Points, in no order, along strands that fork, close into loops and pass close to each other.
In the rows, 100 means zero.
Points whose rows are less than 30.4 apart are linked; no others are. Some points are linked to none.
Z_50: [119 123  58  75  83  85  54  75 104]
Z_94: [112  62 101  57 106 113 127  83 110]
Z_331: [111 140  88 140 128  99  81 114  91]
Z_978: [ 89 125  94 100  67  85  75 107 122]
Z_439: [ 99 141 107 141 134  64 119 122  80]
Z_514: [ 91  79 102 120 112  99 135  90 102]
Z_223: [114  95  85  90 102 124  75  99  96]
Z_76: [ 96 124  83  80  69  73  62  92 117]
Z_625: [102  71 100  63 101 119  83  96  97]
Z_706: [ 79 109 129 142 102  74 148 117  93]
Z_841: [126  64 120 116 145 132 153  87  64]
Z_604: [ 72  56 116  91  89 102 134  92 111]
Z_158: [ 73 116 128 115 107  60 127 131  87]
Z_492: [ 90 131 113 130 128  64 116 122  82]
Z_716: [127 126  58 111  97 110  75  88 108]
Z_318: [ 86  80 103  93 115  86 110  98  99]
Z_298: [ 99 145 106 136 127  83  96 133  82]
Z_971: [ 86  91 107  96 117  86  98 103  95]
Z_177: [ 72 104 121  95  70 101  78 121 115]
Z_368: [ 88 131  96  93  64  73  78 112 119]
Z_486: [100 136  80  86  76  67  59  94 111]
Z_949: [119  66 115 114 130 141 147  90  78]
Z_362: [ 97 115  79  67  65  82  57  84 113]
Z_701: [ 72 111 131 102 102  82  96 133  95]
Z_455: [ 77  85 111  78  58 109  70 104 118]
Z_998: [ 84 104 130 156 108  89 145 111  89]
Z_756: [ 99 104  77  69  61  91  66  81 116]
Z_765: [104  58 106  67  98 120 139  83 112]
Z_377: [ 93 121 112 143 122  67 139 110  91]
Z_321: [120  62 113  30 103 124 100  84 110]
Z_402: [137 110  64  62  73 121  76  71 113]
Z_419: [127 105  67  78  80 125  77  83 110]
Z_603: [111  69  94  64 114 107 109  89 100]
Z_99: [107 149  79 111  85  73  74 106 114]
Z_112: [ 99 122 102 124 129  88  89 114  89]
Z_135: [ 80  66 109  91 101  90 124  93 108]
Z_574: [122 132  57 102  89  90  67  83 111]
Z_996: [ 99 118  89 111  90 106  74 106 111]
Z_962: [105  49 114  36  92 115 125  81 119]
Z_919: [122  72 114 146 151 117 148  91  55]
Z_66: [ 72  98 127  95  98  88  86 122  99]
Z_950: [ 70 113 133 103 103  68 111 137  88]
Z_545: [ 74  89 120  91 105  87  89 113  99]
Z_371: [ 95  81 131 159 128 106 141 103  71]
Z_512: [130  77 103  42 107 129  90  86 102]
Z_795: [106 101  83  93  83 120  73  96 110]
Z_894: [102 149 103 141 136  77 104 128  76]
Z_726: [119  92  85  84 115 123  81  97  92]
Z_424: [ 88 102 102 100  93 109  73 111 104]
Z_445: [ 72  90 118  82  67 107  71 114 114]
Z_893: [108 105 103 169 130 104 142  96  80]
Z_953: [113  54 117  28  97 117 114  81 116]
Z_986: [123 127  57  87  84  88  64  79 110]
Z_497: [112  68 107 116 120 136 146  89  88]
Z_347: [ 98  71 103 120 111 119 142  89  97]
Z_780: [107 155  80 127  90  78  82 116 111]
Z_743: [107  80 120 156 138 114 140  99  65]
Z_453: [133 116  60  93  87 120  75  83 109]
Z_619: [104 112  77  98  77 105  70  94 117]
Z_920: [ 90  89 128 156 116 102 143 105  84]
Z_633: [ 84  83  99  70  56 117  69  94 118]
Z_119: [ 97  80  99  80 111 108  87 102  95]
Z_721: [ 90  48 113  71  90 122 139  88 114]
Z_259: [ 91  90  87  65  51 106  69  85 119]
Z_902: [132 104  70  50  65 123  77  69 115]
Z_596: [ 86  85 116 139 110 101 140  96  94]
Z_247: [ 92 132 110 127 119  87  90 128  89]
Z_901: [113  73 101  52  93 130  82  94  99]
Z_714: [ 91  88 101  88  98 110  76 105 100]
Z_882: [113  83  90  77 120 109  95  94  92]
Z_90: [ 72  75 123 118  97  92 138  98 106]
Z_565: [103 145  91 135 109  98  82 120 101]
Z_621: [120 114  64  62  73  94  60  71 108]
Z_728: [ 81 116 109 100  68  96  77 116 117]
Z_480: [135  73 112 129 154 131 150  88  59]
Z_987: [108 127  93 133 140  89  92 109  84]
Z_36: [ 76 117 127 130 103  61 146 126  89]
Z_346: [105 139  76 103  82  77  70  97 116]
Z_105: [105 149  84 132  99  92  81 117 109]
Z_540: [ 79  47 119  82  89 123 141  92 113]

A fork is a point with three links, a tip a point with one. Leave the first point through the second and follow the links. Name the first fork or tip that comes.
Z_987; Z_112: Z_492
Z_445; Z_177: Z_368
Z_321; Z_512: Z_119
Z_841; Z_949: Z_920
Z_901; Z_512: Z_962
Z_619; Z_795: Z_882

A tip is a point with one link. Name the tips that can be reached along the links from each point below, in the order of the rows.
Z_743: Z_962
Z_247: Z_492, Z_368
Z_402: Z_902, Z_621

How many points has the smallest loop of links through each point below? Write none if it is on no loop.
Z_919: 11
Z_424: 9
Z_574: none
Z_36: none

Name the points in between on the shortest way along the links from the first point to the second, in order.
Z_497; Z_596: Z_347 > Z_514
Z_716; Z_402: Z_453 > Z_419
Z_347; Z_36: Z_514 > Z_596 > Z_920 > Z_998 > Z_706
Z_135; Z_882: Z_604 > Z_540 > Z_721 > Z_765 > Z_94 > Z_603
